Each row is a point on a tangle of strands that fork and nearly touch. The rows are in no order.
In the rows, 100 means zero.
Points whose rows are less than 94 apart are linked; no others are.
(971): 92 74 75 71 118 81 82 94 94 134 100 56 86 89 64 98 82 109 77 94 191 56 73 138 142 105 135 82 111 50
(3): 102 112 60 126 100 87 99 81 99 63 96 130 157 96 72 110 147 124 111 85 114 69 108 96 67 81 80 96 101 93
(766): 76 125 121 58 117 51 52 82 153 143 104 114 75 60 89 116 129 97 105 61 82 135 81 104 113 68 94 101 132 81
(463): 106 118 117 144 111 119 157 118 62 66 87 97 97 136 63 112 116 98 118 97 67 83 136 90 116 115 88 129 94 113
(566): 123 80 112 108 140 56 96 39 105 82 112 118 117 103 108 95 101 92 90 131 101 147 103 88 102 93 100 86 107 120
(600): 109 138 76 172 57 87 111 148 127 82 99 116 86 123 137 95 81 100 133 86 92 91 109 72 77 123 91 130 91 110
(64): 142 131 56 132 110 83 118 102 78 72 100 82 134 96 108 56 80 100 111 106 95 73 121 90 105 63 85 136 81 107
(387): 95 45 82 54 122 104 92 82 106 74 95 64 122 102 42 100 119 116 84 100 142 59 108 129 84 97 77 93 106 114
(977): 92 123 101 136 111 60 101 86 107 123 85 104 109 84 85 118 147 129 133 85 81 67 99 57 124 58 67 110 104 90
(446): 113 136 155 157 89 152 135 100 56 111 92 118 70 125 109 144 115 70 133 99 65 114 142 105 144 119 105 91 103 98
(253): 102 72 104 68 107 128 94 102 74 125 88 56 74 110 81 81 88 78 76 123 98 112 129 104 139 87 110 106 102 93
(959): 101 94 114 94 130 61 92 53 120 81 113 130 125 93 99 108 114 96 94 98 93 135 78 90 84 104 91 76 117 110
(599): 131 123 95 156 90 112 164 137 76 68 94 95 105 130 112 76 67 94 122 95 81 111 130 85 114 89 123 136 58 115
(860): 95 95 128 98 101 134 103 93 83 88 98 100 91 116 92 120 112 86 103 106 65 110 113 92 123 118 88 91 108 101
(171): 74 156 109 110 94 56 86 123 114 122 100 163 83 87 99 118 140 121 146 70 54 67 105 78 83 80 73 93 96 81
(111): 95 70 32 67 76 127 71 110 99 126 104 52 120 68 94 76 91 93 51 106 152 78 66 140 89 83 133 88 117 78
(883): 78 73 89 61 108 99 90 71 123 78 99 88 133 99 52 116 148 121 101 62 125 70 95 117 68 106 77 71 106 105
(234): 86 141 105 102 105 52 69 117 106 105 111 141 89 89 96 99 138 109 125 89 57 78 102 91 79 100 76 105 113 89
(638): 93 114 150 119 98 78 82 117 115 76 129 144 90 110 130 104 64 76 98 125 86 139 99 109 42 158 114 132 91 113
(448): 109 124 99 154 124 89 137 97 90 65 93 136 137 116 72 121 135 119 137 106 100 68 123 56 100 94 72 104 101 114
(988): 106 64 115 72 114 99 72 67 94 134 92 70 79 107 99 106 98 88 73 116 111 132 113 90 143 95 109 86 103 89
(801): 100 144 74 170 82 52 119 139 141 99 98 120 87 111 139 95 95 137 155 88 92 70 102 57 67 97 82 107 90 107
(24): 115 151 151 150 49 79 99 148 93 134 106 114 45 109 124 109 77 83 134 99 73 113 134 87 82 130 107 135 87 111
(764): 110 117 85 132 120 72 110 83 92 78 92 139 146 103 58 122 157 116 122 100 113 62 119 74 82 76 74 94 107 100
(187): 70 90 81 95 111 112 96 57 134 107 108 82 95 80 132 104 93 112 76 69 74 139 58 83 122 109 60 80 91 94
(969): 94 101 101 105 96 100 73 66 128 130 92 101 106 91 102 126 122 87 96 62 109 124 91 78 132 84 100 72 116 69
(298): 86 91 120 77 123 47 60 65 123 141 98 88 69 87 80 110 127 106 106 74 75 114 98 97 133 75 78 119 122 88
(1036): 101 128 137 145 103 73 114 108 88 100 109 138 84 109 102 123 116 95 137 103 57 79 121 65 108 108 91 109 112 109
(130): 93 125 131 116 96 74 78 113 99 96 110 127 82 102 103 101 112 93 119 98 56 84 108 93 88 117 86 116 120 94
(556): 56 136 132 76 106 95 61 94 138 117 117 116 81 69 138 104 103 78 86 75 60 143 62 92 95 106 71 114 106 82
(936): 71 72 88 38 83 187 88 141 84 114 117 75 97 90 127 89 63 97 53 136 80 100 66 112 74 103 112 97 106 113
(886): 135 101 71 93 114 116 132 111 69 68 84 66 155 105 53 85 120 82 93 109 125 81 132 110 121 53 106 125 94 100
(817): 90 51 77 38 121 88 88 82 129 100 118 83 102 84 100 92 95 99 58 118 156 123 41 129 83 99 103 65 118 116
(989): 110 104 95 145 134 102 155 102 73 53 98 101 131 130 61 101 105 108 122 109 85 88 127 79 107 93 78 135 85 122
(843): 139 149 122 175 74 63 133 135 118 112 96 124 80 113 146 95 69 109 155 114 101 97 138 65 69 100 121 108 81 139
(893): 90 45 98 41 125 118 92 89 99 115 82 43 66 121 58 116 101 119 86 95 157 71 94 107 138 103 94 75 89 88
(994): 100 108 77 63 113 29 60 86 116 116 120 99 106 61 102 89 111 85 77 105 131 113 73 130 88 75 91 102 133 92
(765): 79 73 81 51 68 180 89 147 89 91 109 83 106 83 103 89 93 99 70 110 74 67 66 127 64 110 114 108 117 101
(829): 116 149 91 148 67 99 101 146 103 80 106 146 110 109 138 101 107 86 131 86 86 79 101 77 75 109 104 117 105 90
(212): 94 65 100 63 122 101 81 73 111 83 115 100 115 99 88 101 108 96 91 106 90 110 76 104 80 107 77 78 110 109
(694): 93 67 89 39 91 153 84 128 69 147 101 55 75 99 101 75 66 76 63 131 89 103 111 115 127 88 114 92 108 92
(206): 148 124 90 157 90 79 144 117 97 58 101 122 123 126 118 74 60 96 129 108 100 115 127 78 81 96 128 131 73 130
(306): 107 92 117 164 112 116 144 61 91 64 106 120 118 125 128 115 76 106 116 110 78 141 122 77 113 122 92 105 67 118
(292): 111 102 71 92 66 144 75 114 103 71 102 119 147 79 112 92 109 92 82 100 90 91 77 108 75 106 116 103 119 89
(309): 123 105 34 87 67 118 58 109 92 120 87 74 142 64 101 78 103 87 57 99 150 78 80 121 97 72 130 96 122 71
(51): 122 152 139 132 58 108 89 145 86 112 104 125 68 104 143 98 56 63 107 110 86 122 120 95 65 138 129 140 86 103
(897): 91 55 95 73 119 116 88 62 118 119 76 66 77 117 84 130 115 108 82 83 132 106 96 86 147 104 97 65 100 82
(489): 149 131 109 176 88 55 135 123 101 96 99 120 102 115 130 82 47 103 140 109 107 126 139 69 65 110 127 122 62 136
(410): 85 46 95 35 103 163 93 106 93 94 90 64 86 119 86 97 102 111 87 108 105 81 85 112 105 100 73 70 102 125
(81): 85 68 97 48 96 163 112 102 67 120 112 80 89 102 139 62 48 97 68 141 78 138 121 116 102 100 120 101 57 114
(876): 71 89 68 78 98 85 82 70 120 75 100 111 141 75 74 93 146 124 92 63 112 82 75 130 49 95 79 72 103 98
(605): 105 133 72 71 117 26 65 109 113 109 119 98 108 54 127 65 109 87 76 118 91 105 78 123 74 82 79 128 128 90
(461): 94 58 104 47 122 111 91 91 96 109 87 45 95 119 41 111 121 113 84 94 144 56 114 120 122 96 82 91 111 99
(965): 69 68 105 44 99 120 72 96 120 130 82 79 71 101 82 124 93 125 83 79 166 88 44 117 118 112 126 45 105 77
(350): 86 73 128 72 114 125 85 83 109 83 103 101 95 111 96 117 111 89 99 104 76 112 91 103 106 114 83 75 116 108
(998): 91 67 86 43 132 50 88 83 129 123 122 74 73 79 100 91 92 102 66 114 170 126 45 138 109 102 114 67 118 89
(1018): 80 26 81 24 101 162 97 105 88 104 92 63 78 122 100 107 82 122 78 110 147 84 68 111 98 92 97 53 90 136
(297): 94 95 142 110 92 100 101 116 101 73 117 121 83 119 109 105 67 82 108 114 73 122 106 118 60 156 112 122 91 115
(1060): 123 129 74 102 120 22 74 96 87 99 117 94 105 75 115 58 91 99 98 120 90 89 109 113 85 70 73 136 119 104
(726): 82 87 97 57 96 115 68 100 129 133 81 100 100 83 80 118 87 122 73 69 170 97 44 130 106 115 151 35 117 52
(826): 90 96 87 84 111 88 74 56 141 124 99 94 90 77 109 105 118 97 83 64 99 138 65 86 124 85 84 73 108 88
(636): 89 81 84 102 99 153 151 128 77 53 101 68 94 122 78 75 84 96 92 96 64 80 114 104 113 117 89 135 82 110
(1013): 144 105 116 137 132 73 113 50 78 82 101 130 135 105 113 94 94 93 105 133 95 137 115 73 109 77 111 100 98 120
(210): 132 118 111 168 120 81 127 63 90 74 105 133 130 107 120 103 85 102 121 119 90 121 106 65 104 91 101 98 90 126
(852): 91 80 113 77 116 33 62 83 114 141 95 81 75 94 70 110 133 103 102 91 117 98 100 99 137 76 93 111 126 84
(685): 119 149 151 183 77 124 142 109 73 130 97 118 61 120 112 132 106 91 140 101 69 96 139 74 131 111 107 108 90 121
(163): 73 45 84 27 90 137 73 105 117 123 81 74 80 107 98 113 90 134 83 83 165 85 43 119 93 100 110 40 101 105
(144): 96 81 97 69 118 55 67 81 107 132 94 67 79 100 68 103 108 108 85 83 169 69 76 126 150 104 133 93 111 46
(396): 116 110 58 92 57 104 45 113 107 133 78 92 141 83 93 104 115 96 69 86 173 82 74 127 98 92 151 75 129 49
(214): 101 101 75 97 98 76 71 67 113 65 96 144 162 88 83 111 152 111 96 83 122 78 95 114 52 86 97 79 111 90
(771): 80 52 97 34 86 180 101 128 65 124 109 79 85 104 127 74 59 103 69 140 93 121 100 118 93 88 112 88 90 114
(964): 89 96 81 72 71 136 74 143 90 70 103 119 133 79 99 91 107 105 77 100 79 65 83 131 55 113 116 111 113 92
(577): 94 81 124 100 87 138 148 115 69 66 108 100 86 126 104 79 53 93 90 117 70 138 130 131 94 125 125 124 56 119
(952): 115 142 115 177 90 33 131 137 137 133 95 128 67 111 139 95 78 135 164 122 98 73 122 45 64 98 99 99 87 132
(543): 140 127 72 108 116 103 128 116 58 81 90 67 139 107 78 63 95 84 98 106 103 84 137 103 126 48 98 140 87 97
(141): 137 127 50 131 127 44 102 86 92 89 102 81 129 81 119 61 93 116 111 110 103 77 101 89 100 60 68 125 100 107
(307): 112 138 160 182 65 89 137 130 93 135 99 124 44 121 119 137 94 89 145 102 80 97 140 90 103 129 100 115 88 133
(639): 93 105 144 115 96 161 130 91 71 97 94 100 69 127 100 125 112 79 110 104 50 111 131 99 131 128 80 100 103 98
(682): 109 115 74 136 84 123 149 145 82 64 96 77 103 121 95 60 75 93 103 91 70 91 125 101 113 108 101 147 75 107
(930): 109 76 115 113 107 130 126 52 85 69 102 114 112 116 132 99 75 88 91 127 76 150 120 90 114 120 103 84 71 110
(784): 92 59 96 64 104 156 120 113 75 67 95 69 99 116 72 91 104 105 91 108 84 68 98 118 98 103 85 106 105 116
(26): 95 74 128 66 88 158 135 112 64 99 110 100 89 105 126 68 40 93 75 139 69 145 124 133 91 119 130 106 46 109
(941): 92 77 120 69 122 56 64 89 109 132 85 72 76 103 46 127 139 103 96 74 137 76 106 102 147 93 106 93 124 68
(236): 108 82 116 110 89 161 133 65 78 73 101 128 124 112 152 91 58 88 91 127 87 168 126 109 107 127 131 96 44 102
(324): 106 85 68 79 81 103 68 95 117 126 80 92 123 84 82 107 109 105 71 81 179 96 75 123 115 107 155 62 119 51
(213): 103 94 84 59 121 30 73 77 136 135 117 84 82 63 103 92 110 97 73 101 152 133 61 128 116 88 117 88 128 77
(475): 121 125 68 132 71 119 94 108 105 59 99 135 148 97 127 92 111 93 107 85 83 89 91 88 76 110 111 111 106 89
(808): 82 124 95 115 93 92 84 74 114 120 87 99 109 83 82 119 144 106 116 53 86 83 101 69 124 80 71 86 104 78
(614): 66 110 108 85 86 131 83 76 119 117 107 95 87 81 150 103 86 87 84 85 54 131 67 89 114 118 82 89 98 75
(128): 94 124 144 176 108 67 147 113 92 98 100 135 83 125 87 139 117 109 152 112 65 76 136 68 110 109 83 109 105 137
(131): 87 59 80 47 114 99 73 82 118 77 117 99 120 81 95 95 105 102 71 113 120 107 54 127 67 100 96 72 121 114
(867): 99 83 142 113 88 122 146 121 86 65 112 103 69 130 90 88 60 90 107 102 68 129 137 123 88 153 107 126 66 130
(951): 98 135 127 177 116 107 180 115 79 83 82 116 86 135 75 136 118 106 139 103 88 82 135 74 116 120 85 128 94 128
(270): 79 144 103 133 107 38 109 102 119 131 85 134 90 76 100 117 151 147 156 80 66 53 103 54 104 53 65 102 97 93
(514): 125 140 159 122 49 144 107 154 70 107 89 127 84 98 130 108 51 65 95 122 81 139 134 119 82 138 150 132 81 87
(900): 93 63 31 67 90 150 98 103 84 111 114 47 119 73 106 60 81 88 70 111 116 77 82 117 99 71 107 102 92 97
(872): 56 123 125 45 117 74 59 80 159 122 108 125 80 57 100 118 119 90 94 65 80 140 65 106 91 95 81 96 128 90

Follow the links from the first point to the second, and from the first to the third. Name the last point that the two ways share.
(64), (306), (24) -> (212)
(210), (994), (639) -> (212)
(253), (577), (206) -> (771)
(387), (638), (952) -> (771)

A fork is a point with three links, a tip a point with one. Leave the first point through the second and follow the links. Name the first fork or tip that comes.
(514), (51) -> (212)
(829), (475) -> (771)
(614), (556) -> (971)
(566), (1013) -> (236)
(1018), (163) -> (900)
(131), (817) -> (886)
